Points on a hilly landscape, in no order, each with its height.
A climber steps from a point to the highest of its 6 nearest points, and stops where none of them is higher. Distance is the straight distance between rows; heights are no part of it.
j358: [ 12  16  14   3   3   5  -8  13  16   7  -1  21   2  10 -21 -28   2  27
 -14  66 -35  19  -1  10  21   1 -15   3   6  36 -13 -34  12   5  21  20
 -14  24  12  26 -35  16   0]  h=35.5
j756: [  6 -22  -2  30 -27   2  -2   7  17  16  15  18   0   2 -12 -10  -1  14
  -5  34 -12   1   6  -9  -5 -60   5  36  33  -6 -22  -4  18   9  45  32
 -23 -31   7  -3 -46   2 -20]  h=11.3
j361: [  4  -4  -1  -3  -9  -6  24 -16 -11   2  12  22  -3  -6  20   3  -7   5
  13   2  -2   2  36  -8  13 -42  21  27   4  24 -16 -25   8  23  17  17
   1 -26  14   1 -33  15  16]  h=52.6
j84: [ -8 -30  11   0 -33  -5  -8  -4  40   9  37 -24  24  -8  -7  17   9   7
 -17   0   7 -10  -9 -12 -36 -70   4  41  -1 -14 -24  22  13  -3  43  26
  -5 -36   7  -3  -5   9 -27]  h=9.2
j848: [ -3   2 -12  18  56  17 -48  18   5 -25  -5  13   3 -15  13  -4   4 -27
  15 -30 -19  15  -9  -3  26  71  -4 -18 -19  -3  48 -17  15 -11  -4 -47
   2  31 -15  -3  15 -10  28]  h=68.1
j210: [ 14 -10   0  20  34   6 -45  18   0  -7 -23  11  -3 -16 -14  -2  14 -46
  21 -28 -19   1 -23   6  29  53  -6 -20   8  -8  22 -13   1   1  -8 -33
 -10  37 -24  28  10  13  35]  h=51.3
j293: [ 44  20  11   6  -4   7   1 -47 -32 -14  -3 -11  -8   1   7  16 -10  11
   2 -45   8 -18  -2  16   8  15  31 -20 -46 -19 -21  -6  -8 -23 -39 -50
  26   1 -30 -17  10  -3  13]  h=38.7
j484: [ -6 -16  17   7 -22   3  -6   0  10  26   2   1   5  -7 -17 -35   9  -6
 -19  36 -21  -4  20   0  -8 -47  -9  13  26  -1 -32 -15  23  18  21  44
  -5 -12  11  18 -22   4 -29]  h=16.2
j626: [ 13   2   1 -18   7   4 -25  12  -1 -21 -21  22   0  10  11  15 -11 -21
  10 -11 -17 -17   4   2  21  41 -12 -22  -3   7  29  -7  16   8 -23 -15
  15  30 -11  17  11   0  33]  h=34.0
j76: [ 14   8 -15  -3 -12   3   3  13   3   2  12  33 -38   6  -2 -19  10  11
   9  18 -22   9  32  -3  -6 -40  17   2   1  33   4 -30  15   8   3  16
   1 -18  10   4 -37  24  12]  h=27.0
j749: [  6   6   6   8  -8  -5 -22  30  18  11 -16  -4  -7 -10 -28 -29   0  10
 -21  67 -24  25  -4  11  17  20 -32  -3  20  46  -1 -30  10   5  24   8
 -19  18  -1  36 -26   0   3]  h=46.5
j212: [ -5  14   5   9 -12   7  17  -8 -13 -13 -14   5   4  10  10  10   9  -2
  29 -22  -7  -3  -8 -22   5   8  -6  -7 -20   9  20 -24  13 -13   5   1
  16  -6   9 -30  -2  -3  34]  h=26.0
j195: [ 23  17   1  -3   2  -4   3  -8 -31   7  -8   2   1   0   4  12  -8  -1
   3 -28  23 -20 -10  12  12   4   6 -14 -16 -16 -16  13 -37   3 -28 -24
   3   3  -5  -8   9  -8   7]  h=46.4
j465: [-33   5   2   9  10   1 -34  22  26  21  -5  -7  -6  -2 -19 -30  11  -7
 -20  47 -13  49   0  12   1  23 -20  10  25   3  14  -5  25  17  23  30
 -21   6 -16   9 -24 -13  -8]  h=50.1
j502: [-41  -9   5  -2  -4   5  -7   2  18  12  -6 -18  -2 -20  -8 -28   5 -32
  -7  47 -14  30  12  -7 -24 -18   4  12  30  -7  25  -6  22  15   9  40
 -19   8  10  -1  -9 -10 -24]  h=48.9
j150: [ 12  -8  29  -3 -27  11  19 -22  11  12  28  -5   6   8   5  29 -13  34
 -28   5  25 -10   4   9   6   1   9  18   9  -2 -23  10 -26  -2  11  -6
   0   3  12 -11   1  -3   2]  h=39.2
j998: [ -8  -8 -13 -14   5  -4   7   6  -1 -16 -18  12  -8 -20   5 -11  19 -20
   0   0  -9  15  26  -7  -8   4  -7  -6   0   5  39  -2   8   3 -17  26
   1  -4  13  -8  -5  -5  13]  h=41.6
j787: [ -3   1   4 -15   9   1  27 -13  -9  -6  -1 -24  -4  -9   6  15   3   6
 -13 -25  19 -13   5  13 -12 -25  10   2 -10 -35  -1  14 -16  -7 -19  -9
   2 -19  11  -4  23  -1 -13]  h=56.7
j47: [  7  12  12 -17   3  11   1  -2 -29 -13 -17  28   7  15  18  -3   0 -13
   1 -16  -3  -6 -16  -4  25  30  11  -8 -13  -2   9   2 -10 -14 -17 -20
  19  19 -10 -16  21  -5  10]  h=41.4
j100: [ 31  -6  -7  14 -12  -4   5  -6  -1   6  21   6  19 -20  16  33   1  13
  -9  -9   5 -15  16 -19 -12 -59  14  33  12  14 -24 -25  23  20  32  19
  -6 -60  18   0 -39  16  10]  h=33.4
j724: [-24 -14   1  10  21   7 -29  15 -12 -41 -13  10 -22 -22 -11 -13   2 -32
   8  20 -30  24  -3  -9   0  30  -4   7   0   9  40  -8   5  18 -24  -2
   4  13  11  -5   4 -15  35]  h=47.0
j899: [-25  -9   1   6  -9  17   0  16  30  31   5  16  -6  -6 -19 -25   5 -21
 -15  48 -14  31  21  -1 -18 -29  -4   5   3  -8  -2 -17  18  -8  33  56
 -12 -11   5   4 -31   8 -29]  h=35.0
j268: [-14  -1  15  26  -2  -8 -15   8  29  19   9 -17  10  15 -37 -24  16 -17
 -26  60  13  22  -9  16 -19  36 -35  -1  34  -8 -26  15  18  -4  35  22
 -14  15 -24  13  14 -21 -22]  h=68.0
j872: [-25   6   5   6   6 -10 -19  24   9  22   4 -15   1  13 -19 -30  14  10
 -18  50  10  14  -2   2 -19  15 -30   0  30  -1  -5  22  24  17  39  41
  -3  13  -4  17   8  -3 -15]  h=43.6
j703: [ -6 -16  19 -10 -29 -16   7   0   6  15  14  -1   2   9  17  24  -1  29
 -17  23   5  -3   4  -3   8 -24 -15  16  22   2 -20   8  -8  -3  29  10
 -17  13  11   6   0  -2 -17]  h=32.9
j342: [  1 -17  25  22 -20 -10   1 -10  29   1  81 -17  32 -10   3  34 -11   5
  -8 -13  38 -19 -11   1 -17 -63 -17  40  18  -2 -38  29  13  11  35   8
  -5 -18   0   6 -10  24 -27]  h=17.9
j53: [ 14  22   6  20   4  25   8  -8 -11  -7 -19  30   1  20  26   0  15 -15
  30 -27 -10 -10  -1  15  25  45   4 -48 -21  10  26  -4  29 -19 -11 -31
  24  10 -13   1  20 -10  27]  h=33.3
j811: [  3  -3  13   6 -15  -9  26 -13   8   1  14  -9  11 -14  15  14  -3   6
 -17 -30   6   2  -5 -10  -6 -31  20   4   4   9 -14  -4  -8   0   6  20
   2 -33  23  -3   6   3   5]  h=30.9
j307: [  5  -2  18   5 -27  -5   9  -5   7  -3  28   8  23  11  11  16 -17  17
  -8   9   6  -5 -10  -2  -9 -23  -7  31  25   9 -30  19   3   2  30  19
 -15 -18  41   4 -20  27 -13]  h=30.3
j442: [  3  -7   4 -20 -24 -12   4  16  22  21   8   9  12  -1  -6 -12  14   6
 -25  32 -13   5   5  -9 -11 -16 -15  21  23  12 -20 -10   8  12  18  29
  -4  -7   7  -3 -35   4 -19]  h=12.8
j903: [ 19  -9  21   9 -27 -13  15   0  19   8  33 -13  26   0  -9  16 -14  33
 -11  17  20 -20 -26   4 -17 -47 -12  38  13   3 -34  24  17   4  32  24
 -21   1  11   3  -5  25 -31]  h=26.6
j374: [ 15   7 -12 -11  39  19 -13   2 -30  13  12 -18  -3 -10  -6   1 -21   7
 -17   1  22   7  -8  14 -18   1  18 -23 -10 -52  -9  11 -20   1 -28 -34
   9  25 -13  22   5   6 -20]  h=34.8
j701: [ 50  -6   4   3 -19  18   6 -11  -5 -36 -20  33 -12  16  17 -18 -11  -4
  36  -9 -47 -25   5   0  36  30 -21 -23 -43  58  17 -19  27 -17   1 -37
   6   0 -29  13   4   9  25]  h=10.6
j544: [ -7  10  -3  -3  39 -10   8 -32 -34 -18   4 -43  -6 -13  11  -8 -14  -6
   0 -30  25 -19  16  -5 -27 -18  42 -27 -40 -47  22  -4 -24   6 -38 -35
   6  -9 -13 -12  26 -16 -11]  h=27.1
j31: [ 12   0  34 -14 -30   0   1   1   1  38  10  14  14 -13  -8   7  -3  33
 -13  41 -16  -7 -10   8  14  -6  -5  29  17  30 -31 -23   6  -1  30  17
 -12   4   4   4 -46   1 -24]  h=7.5
j678: [ -5  -3   7  -3  -4  -9  11  -3  13  -1  33 -29   6  10  15  22  -7  31
   2   8   9  -7 -18  16 -16 -14 -11  11  23  -8 -27  20  -1   7  14  -4
  -4   1   7   4   7   3 -32]  h=35.9
j853: [ -4   5  11  -9  -6   7 -22  24   1   7 -14  20 -13   5  -6  -6   3 -15
  -6  20 -32   8   4  -1   9  36  -5  -8  12  21  14  -7   1  -4   2  12
  -9  20  -5  31 -11   3  22]  h=41.1
j363: [  2 -11 -13   3 -26 -20  18 -19 -12 -14  26  -8  34  -7  10  26   0   8
   6 -19  22 -11   9 -26   1 -35   7  29  -5  -3 -20  -6   5   5  23  12
   2 -48   6 -26  -8  19  12]  h=34.3
j517: [  8   8  -2  -1  10  12   5 -32 -14 -11   5 -16   1   6   5  11  -5   9
  12 -26  43 -23  -6  -2   9   0  19 -13 -47 -14  -8  -8 -14 -22 -14 -49
  -5 -34  -4 -45   8 -20  11]  h=39.9
j102: [ 13  16 -15  23  -5 -23  17 -42 -15 -27  27 -28  17  20 -12  41  -4  18
   5 -68  39 -55   2  -8  11 -23  17   3 -53  13  -7  14   7  18 -11 -30
   0 -50   5 -45   3  16   3]  h=32.2
j888: [ -1  -2  -5  10  52  17 -32  16 -13 -12 -15 -14 -13 -15  -9  -3   3 -23
  17 -34  -3   5  -7   9  21  40  11 -23 -10 -21  31  -5  13  -6 -30 -35
  10  36 -16  22  25   6  19]  h=53.4
j299: [ 11   0  11  -4 -15 -15  13 -20 -19   2  -9  -8  11  16  10  15   1  14
   1 -28  40 -21 -20  -5  13  -3  31 -12 -12   4 -15  14 -34   8 -25 -29
  10 -13   3 -18   3  -5   4]  h=46.7
j926: [ -7   2 -12 -16   8   2  20   2   1   4   3  -9  14   6   0  16  -9  13
   9 -30  29   6  -2  24 -13  -7   6   6   2 -20 -15  31 -27  -4   1  -3
  -4  20  18   9  14   9 -15]  h=44.2
j474: [ -8 -10 -18 -10  56  -4  -4  -7  -9   8   8 -34 -13 -18   5 -11  -1   9
   0 -12  35   0   6  19 -34 -10  18  -8  -2 -60   2  14 -25 -11 -39 -12
   6  15   0  24   6  -8 -14]  h=33.9
j693: [ -3  -1  -4  -4   9   6  23 -18  -9 -23 -12  13  -3 -12   7  -6   1 -13
  16 -29  11 -14 -22 -11  -2  33   8 -27 -41 -16  20  -2   8 -24 -22 -28
  25  -7 -17 -19  16 -17  17]  h=35.8
j764: [  1   5 -13  24  -4  -6  -3 -14 -12 -24 -16   4 -12  12  -3 -19  12 -16
  46 -14 -43 -12  -9 -31  14  29  -4 -14 -39  25  29  -7  18 -12  -1  -6
  15  -9 -15  -5  11 -19  27]  h=11.8
j403: [-17 -14   3   5 -16  -5   5 -12  16  17  18  10  -5   0  12 -12   5  -2
  -4  23  -3   8   7 -10 -34 -57 -17  13  16  -3 -10  18   8  18   6  40
 -22  -7  12  -4  -8   3 -13]  h=7.9
j999: [-23   9  15   8  17  -1  11  -5  19   2  22 -39  -1   3   2  -9 -12   7
 -18  10  33  12 -12  21 -40 -38  -7  -1  18 -46 -23  29  -1  -5 -13  15
  -1   9  -6   0  15  -5 -58]  h=24.3
j40: [-28  -7 -14   3  24 -11  -8   5  -3  19   5 -15  -2  -7  -9   4   4  -7
  -6  11  21  16 -16  12 -16  10   5   0  15 -23   3  20  -1  21   4   8
   7  32   8   5  15 -12 -24]  h=36.1
j64: [ 12  16  12 -12 -16   0  -6  22  -6  -7 -21  26 -27  18  -4 -32  16   5
   2  30 -32  13  15 -11  23   2 -13   5  20  36   1 -28 -17   7   6  16
 -17  33  10  13 -25   8  16]  h=22.2
j882: [-34 -12  14   7   6  -6   1   8  22   7  31 -20   4  15 -16 -24   1  -1
 -22  16  24   3 -14  14 -31 -21 -24   3  27 -37 -29  16   4  -8   8  22
   9  16 -15   6  26  -3 -37]  h=13.3
j604: [-11  16 -12   1  46  -6  -4   6  -7  29   3 -12 -12 -11 -19 -18  -9   6
 -18  15  29  24 -10  35 -28   6   7  -1  26 -50 -14  20 -20  -5 -20 -12
   6  36 -11  24  27   0 -21]  h=28.1
j759: [ 18 -15  15  15 -25   5  -2   8  -7   1  10  27  -3 -10  -3   0   8   7
   3  32  -8   7  18  -6  -3 -44   4  18  22  15 -17 -23  12  11  25  26
 -23 -30   2  -8 -52   7  -7]  h=26.9
j739: [-28  -4   6  11  -1   8  -5  -4  50  -8   8 -33   0  10 -21 -17   3   7
 -11  -4  16  -3  -8  19 -46 -22 -29  14  20 -42 -12  45  16  -9  17  33
  -4  -4 -15   4  38 -14 -60]  h=10.5
j719: [-19  -1  -9   4  15  -5  19 -28 -10 -16   8 -24  -8  -2  13 -20  -4  -4
  -1 -36  36 -13  12  12 -13 -40  17 -11  -8 -41   1  22 -39  -7 -35 -32
  22 -10   8 -24  31 -14 -21]  h=38.0
j990: [ 26   2 -10   7  -9  -2   7 -35 -21 -14   7 -16  26  11  12  35  -3  24
  31 -45  31 -22  -6  -3   2  -9   5  10 -11  26 -23   7 -16  -2 -13 -33
  -7 -33  11 -49  23   9   5]  h=39.4
j595: [ -4   6 -13  25  28  -1 -31  18  11 -12  -5  13   9 -28  -1  -7   0 -44
  18  -8 -18  24 -21  14  18  40   4 -13   2  -3  56 -15  17  -2 -24 -29
  -2  12  -8  -3  16 -16  35]  h=52.0
j920: [ -4  -8  15   4 -17  -3 -19  17  13  21   2  17  -4 -14  -6 -22   4  14
  -9  54 -28  21  12  11  -3 -27  -4   7  23  24 -10 -19  -4  13   9  37
 -18   1   4   6 -45  20 -18]  h=23.6
j347: [  5   1   7 -17 -18   2  -5  27   8  23 -17  22  -3   4  -1 -20  -2  22
 -17  36 -20   8  -4   7  20  14 -18  -4  31  40 -19   2 -12   6  16  26
  -8  25  10  26 -21  12   4]  h=31.5
j593: [-45  -6  -1  -5   3   6 -24  28   0  10  -3  -3 -34 -24  -5 -31  10 -26
  14  38 -29  57  27  -9  -2  13  -5   6  16   7  36   3  -5  17   2  29
 -23  17  11   8 -21  -9  20]  h=65.6
j662: [-36 -24 -17 -10  25  -1  19 -18  11 -13  15 -43  -4 -17   2   1  -2  -4
 -12 -19  27   2  18   2 -46 -37   9  -5   2 -36 -11  23  -8  -7  -1  -4
  -4   6  13   9  28  -7 -43]  h=29.6
j866: [ -9  -5  -5  -5 -11 -12  -7  17  -7  20   1 -22  -9  15 -16 -17  -5  -2
 -12  16   5   1 -13   3  -3  16  -8  -4  27  -4  -9  11 -21   7  25  -2
  -4  33  -5  28  13  -1 -13]  h=29.8
j494: [ 15  10   4 -17 -28  -1   8  12  -2   9  -4  24   6  12  -4  12  -5  23
  -8  -4  -7  -9  -8   1  27  26  -5   8  16  29  -7  -4 -22  15  -4  -1
  -5  -1  16  19 -14   1  11]  h=28.4
j622: [-23 -18  16   1 -17 -21   0 -13  16  29   0  -7   7  11  -9 -22   8  19
 -12  53   6  -6   4  -2 -22 -12 -10   8  12 -16 -11  16   2  11  31  42
 -10  -8  12  -3  -9   7 -29]  h=22.9
j751: [-13   9   3   2 -11  -6 -12  16   7  -7  -7   6 -32 -19  -6 -25  -5   2
   4  42 -38  39  25   0  18  -9  -3  21   9  29   1 -27   7  24  16  17
 -14  -5  15   9 -18   5  -5]  h=40.0
j708: [ -6  -4   0   3  22   5  -7  17 -13  22  -6   5   2   9   9  19  -4 -20
 -14 -10  17  -1  -5   1  15  21  -2   4  15 -24  11   6 -16  -7  -9  -9
  -1  22  -6   3  14  -3  -3]  h=45.1
j399: [-25  -1 -14 -15  26  -6 -41  18  11  17 -16   5   8  -1 -15 -17  -3 -17
 -13  38  -2  25 -12  -1  13  40 -28   8  21  -5  12   9   1  10   8  13
 -13  30   7  31   5  -2   8]  h=40.6
j5: [ -5   6 -19   6  44  -3 -27   2 -16   5 -13  -9 -20 -10  -3  -2 -14  -9
   3 -17  15   7  -8  21 -11  20  26 -11   1 -37  14   0 -11  -9 -43 -16
  11  16  -6  12  15 -11   7]  h=43.1
j316: [ -4  -4  -8   9  42   1 -43  29  -7  16  -9   4  13  -8  -6  18  -4 -19
  -4  -8 -12  25  -7   6   8  53   7 -24  11 -17  30   6  -9   0 -21  -5
  22  40 -14  15  23 -16  17]  h=42.7
j14: [  1   3 -18   4 -20  -5  12   9 -13 -15 -20  22 -24 -12   3  -9  15 -10
   9   0 -20   7  16  -7   8  -5   4   4 -14  24  21 -21  -2  11   2  11
  16 -10   6 -15 -26   2  21]  h=65.0
j818: [ 22  -2   1   2 -22   1  23   3  -8   1 -14  24 -22   3   4   0  -4  19
   8  21 -24   5   8 -26  14  -4  -9   6  -7  30   5 -24  -3  11   8  23
  10 -20  11   6 -29  26  20]  h=31.0
j606: [ 12  17  -6 -11 -19  -2  39  -8 -11 -17  19  10  10  23  16  15   6   2
  23 -39   8 -17  -2 -39  17 -22   3  11 -32  37  -8 -13  32   0   9  -1
   7 -50   7 -44 -10   5  21]  h=33.0
j767: [ -9  -6  25   9  -1  -1  11 -12  17   0  22 -27  16  21 -11  -3  -8  25
 -21  27  20  -8 -20  22 -35  -6 -10  19  30 -17 -35  21   1 -15  38  14
   5  18 -19  -4  34  -4 -36]  h=24.5
j393: [-12  -7 -15 -10  29   2   4  18   8   7   2 -18 -10 -19  -3   8  -4 -21
   9   5   5  17   9   1 -22  -7   8   7  17 -40  33  13  -1  -5 -16   5
   4   5  15  -6  18  -7  12]  h=36.0
j333: [ 21 -16   3 -18 -27  -9   9 -10 -23 -15  18  13   5   1  15  34  -2   3
   8  -8  -3 -16   8 -27  14 -13   3  26  -9  23  -9  -3   1  10   5   3
  16 -40  19 -17 -14   8   8]  h=39.3
j564: [-14   4  13   5  -7  -9  28  -2  44  -2  34 -36  24  -1   3   0 -10  -2
  -7   1  13 -12  -3  -8 -38 -55  -2  16   9 -24 -25  24 -11   3  15   1
 -14 -26   6 -11   4  -1 -42]  h=13.9
j449: [ 36  19  -6   1  56  -1 -23 -17 -34  -3 -24 -33   7 -20   0 -18 -18  -8
   7 -26   8   3  -9  12 -25  24  41  -9 -46 -34   2 -22 -18 -13 -36 -42
   6  15   0  33  16  13   1]  h=20.0
j878: [-24   3  14  12   3   4  18  -9  57   5  21 -36   8   3 -11   4   7   9
  -5   0  29  -9 -12  -3 -38 -64 -20  20  18 -26 -27  33  19   1  17  32
   3  -3 -18  -5   9 -11 -47]  h=11.2
j779: [ -8  -7 -16   0 -24   3  -3   0  -6  -2  -7  14 -13  -9  11  23   7   9
   5  12 -20  -3  14 -22  14 -30  11  13   0  27   7  -8 -10  10  -2   6
 -13 -35   5  -8 -21  16  15]  h=32.0
j69: [ 38  16  -3  -6 -34  -9  21 -30 -27 -14   1   5  10  32  18  30   1  17
  38 -30   8 -29  -7 -12  31  27   8 -10 -46  34  -8  -8  19 -16 -10 -25
   5 -18  -2 -26  17  -5  25]  h=25.9
j88: [ 17   3  16 -11 -26  -7  15 -11 -14  -6  -7   8  14  12   7  37  -1  22
 -11 -30   5 -25  -1  -4  10  -6  16   2   0  15 -29   2 -22   8  -5 -22
   6 -21  -1 -10   3  12   3]  h=45.4
j549: [ 15   4  -1  -5   9  13  -1  -6 -33  -5 -14   2   1  15  14  -3  -4   5
  10 -46  14  -8   3  -2   9  36  24 -35 -33 -19   1  -7  -8 -35 -18 -22
  16  -7 -22  11  11 -11  13]  h=55.3
j849: [ 33   3  -8  -4 -23   9  -6  -2  -8 -18 -31  25 -11  16   4  -9  -1   0
  16 -18 -54 -15   9 -18  31  19 -10 -19 -33  60  -1 -23  21  -6   2 -28
  14   1 -28   1  -7  16  28]  h=13.2
j565: [ 17   3  -5  -4 -22  10  -9  -9 -17  -9 -16  32   2   8  -2 -11   6   6
  -3  -4 -41  -1  -3 -11  35  23  -2 -28 -12  39  15 -19 -10 -23  -3 -16
  12   4 -12   2   3   2  14]  h=26.7
j838: [ 23   3   4 -19 -28   7  -1   4 -12  -5 -33  35 -20   2  18  17  -3  11
  13 -22 -21 -10   3  -4  32  31 -12  -7 -14  41   9  -7  15  -9  -1 -14
  24  -3  -5   0  -1  -2  19]  h=21.6
j879: [ 25 -17 -11  27  32  15 -32  41   9 -11  -9  22  -9   3  -3 -15   7 -32
  12 -21 -47  -2 -11  11  26  56 -16 -28 -11  15  46  -7  11  -1   1 -58
   1  21 -27  29  24   7  38]  h=68.9
j110: [-24   8 -13 -13   6  -4   3  24  10   8 -13   6 -17 -10   1  -6  -3 -13
 -16   9 -14   7  -4   0  -4  17 -17 -10  21  -7  19  10   8   0 -18  13
   7  27  -2  -4   3 -13   5]  h=45.5
j954: [ -1  10 -12 -12  18  -4   3   1   5  19   7 -26   8  14 -11   3 -28  10
  -8   1  16  -4 -18  22 -21  -3  -8  -5   4 -40 -17  25 -14 -11  -7  11
   5  19   6  12  12   7 -15]  h=36.7
j55: [  2  -5  -9   5  -6  11 -24  29  23 -15  -7  17  -7  -6 -13 -26  -8 -22
   7  12 -37  12 -11  15  19  42  -6  -2   0  49  36 -16 -10  11   0 -14
 -15  27  -2  18   4  -8  18]  h=37.3
j852: [ -9  22  10  15  10  -9 -27  44  29  20  -4 -17 -25 -20 -33 -29   8 -18
 -25  62 -33  24  -9   4  14  44 -25   4  34  19 -12 -13  26  14  21  17
 -13  23  -4  23 -21 -12  -7]  h=59.6
j89: [-12   4  -3 -14  20   2   0   6   2 -18 -17  16  -1   0   8  -5  -1  -8
  -2  -6  -4   8  -7 -11   6  30   5 -12  12   0  29   5   6  -6 -15   2
   5 -11   2 -14   5 -17  21]  h=32.6
j321: [ 18   5   0  -7 -16  16  -7  12   6  23  -7  35  -5   2 -16 -11   6  33
  -1  42 -20  21  39   4   9 -33   1  25  16  38 -14 -29  19  13  18  25
 -15  -9 -11   9 -43  19  -5]  h=24.1
j893: [ -6   2 -12   1 -13  -4  22 -21  -5  -9  -5 -11  -7  10  17  28  16   4
  10 -31  15  -9   7 -13  -6  -8  11  -8 -23  -8   5  12 -17  -4 -14 -21
   6 -16   0 -28  13   0   7]  h=61.3
j344: [ 35  20   8 -12 -16   9  14 -20 -10  -7  -9  32   9  22   9  17   9  -7
  27 -29   1 -18  -3 -16  40  24   3 -17 -27  16 -13 -12   0 -32 -15 -28
   3 -13 -18 -14   9  -5  26]  h=31.9
j514: [ -9 -15  -8 -11  32 -10  21 -13   0 -13 -10 -21   8 -21   6   2   9  -9
  -8 -31  27 -15   7  -6 -14  -1  16 -20 -35 -43  14   9 -13  -6 -28 -17
  14 -14   9 -28   3 -14  -3]  h=42.2
j547: [ 16   8  -8 -22 -15   2  22  -6  -3   6 -26   6   0  13  10  25 -13   0
  -3  -9  11  -9   6   0  -4  22 -11  -3   7  -4   1   5 -23  -5   1  13
   0  31   9  16   0  10   7]  h=37.9
j806: [-12  10 -19 -20 -20   9   5  17  -3   2 -14  25 -12   3  -2  -2   5  -2
  -2  15 -14  10   4 -13   8   2  -9   8  19  27  -3   1  -2  10  10  17
   2   4  28   3 -20  -3   0]  h=26.8
j933: [ -5  19 -14  -8  14  11 -15  38   7 -16 -13  -1  -2 -10  -6 -25   9 -33
   6  27 -28  28  -6   2   6  25  -8   3  15  23  41 -13  12   8 -17   1
  -6  21  10   6  -2  -6  19]  h=69.7
j17: [ -7   2 -11 -16  15 -11  10 -12 -18  -1 -30  -3 -18   0   5  29  -1 -14
   5 -33  20  -6 -11   4  -5   4  16 -17  -9 -18  23  16 -10  -4 -19 -12
  -5  13  -2 -20  35 -13   8]  h=60.2
j748: [  3  -3  13  -6 -16 -25  15 -18 -16  -9  32  -8  20   7  11  40 -11  13
  -6 -34  40 -21  -1   7   2 -26  11  15 -29   5 -18  14 -19  10  -8 -23
 -10 -33   4 -26  21   0   8]  h=40.5
j16: [-17 -15   3  -8 -22  -8  30 -19  25  -2  12  -7  12   5  -7  14  12   8
 -16  -5   0  -2   4  -3 -22 -38   7  12   7 -17  -3  27 -23 -11  17  21
   6  -9  35 -16   9   3 -25]  h=21.7
j456: [-25  -2 -18  -4  42 -11  10 -24 -25   1   7 -39  -3 -16   5  -2   0  -3
  17 -28  26   6   8   8 -33 -32  24 -12 -10 -52  13  12 -36   6 -29 -13
   2  -7  14 -11  23 -15 -21]  h=40.4
j183: [-25   0 -20   7  25  -2  14   2  -1 -24 -21   8 -10  -5   4   6   6 -42
  25 -24  -5  -9   6  -9  31  21  -1 -23 -19  12  39  -9  17  -5 -27 -22
  20   1  -4  -6  -3 -19  31]  h=22.0
j631: [ -6  -5  -7 -10 -17  -5   6   2   5   6   1   7   9  15  -7   1 -10  14
  -9  23  -1  -1  -2  12   1  19  -7  -6  21   2  -8   4   0  11  11  24
 -13  13   7  16  -8  -6  13]  h=29.2
j924: [ 21   0  -8   1  35  21 -20   9  -4 -18 -21  13   8   2  11   6   3 -29
  15 -29 -24  -3  -3  -5  34  48  -3 -29 -25  -4   0  -9  11 -21 -21 -45
   5  46 -31  14  34   5  39]  h=50.6
j485: [ -8 -24   1  14 -33  -4   6   1  41   9  26 -16  25   1 -23 -17   8   5
 -13  12 -19  -8  -3  -5 -47 -48 -26  19  14  -4 -24  13   3  -4  31  43
 -14 -22  -7   3   7  -2 -45]  h=1.6
j892: [ -7  -4 -12  10  -8   1  28 -12 -21 -22 -23  -6   4   4  15  18   9  11
  15 -30  26 -13  -4  -8  13  16  -4   0 -33  11  13 -17   2 -10  -3  -8
  10 -34   2 -37  -6   2  17]  h=39.1
j272: [  2  17 -12   5 -13   9  38 -40 -12 -15  -8  -5  23   7  18  19   4  18
  33 -50  30 -31   1 -14  22  30  -9 -20 -48  21   0   3  11 -17 -16 -25
   7 -28 -25 -40   1  -5  15]  h=26.4
j955: [ 13   7  -6   1  32  17  -7  -5 -33  -7 -15   5  -6 -19   5   5 -14 -14
  -3 -33  18  -6   7  23  -9  24  26 -24 -15 -42  14   1 -16  -3 -34 -24
  24  -1 -14  12  12   0 -12]  h=37.1
j895: [ 22  11  -4   2  30   6 -40   5 -34   0 -14  15 -10  20  20   1  -2  -2
   0 -27   5   2  -1   8  16  47  19 -26 -17 -30  24  -5 -26 -14 -28 -28
  13  32 -21   9  16 -14   9]  h=42.1
j537: [ -2 -15  19 -13 -27  10   4   0   7  29   6  20 -10  -1 -12  -1  -3  15
 -13  39 -17   2  17  -8   4 -31   8  15  19  27 -26 -12  12   5  15  40
 -12 -13   6   7 -40  10  -1]  h=16.1

Call two points neighbours if one is among the 6 nearest of the other. Go from one point of each pair to the other, from neighbour to neighbour, staying as high as possible. Name the lowest point that can't be avoided.
j549 and j879 => j708
j268 and j361 => j333
j879 and j933 => j595
j268 and j933 => j465
j893 and j549 => j195
j14 and j268 => j998

For each start below, name the point where the climber stops.
j484 => j933
j999 => j893
j31 => j893
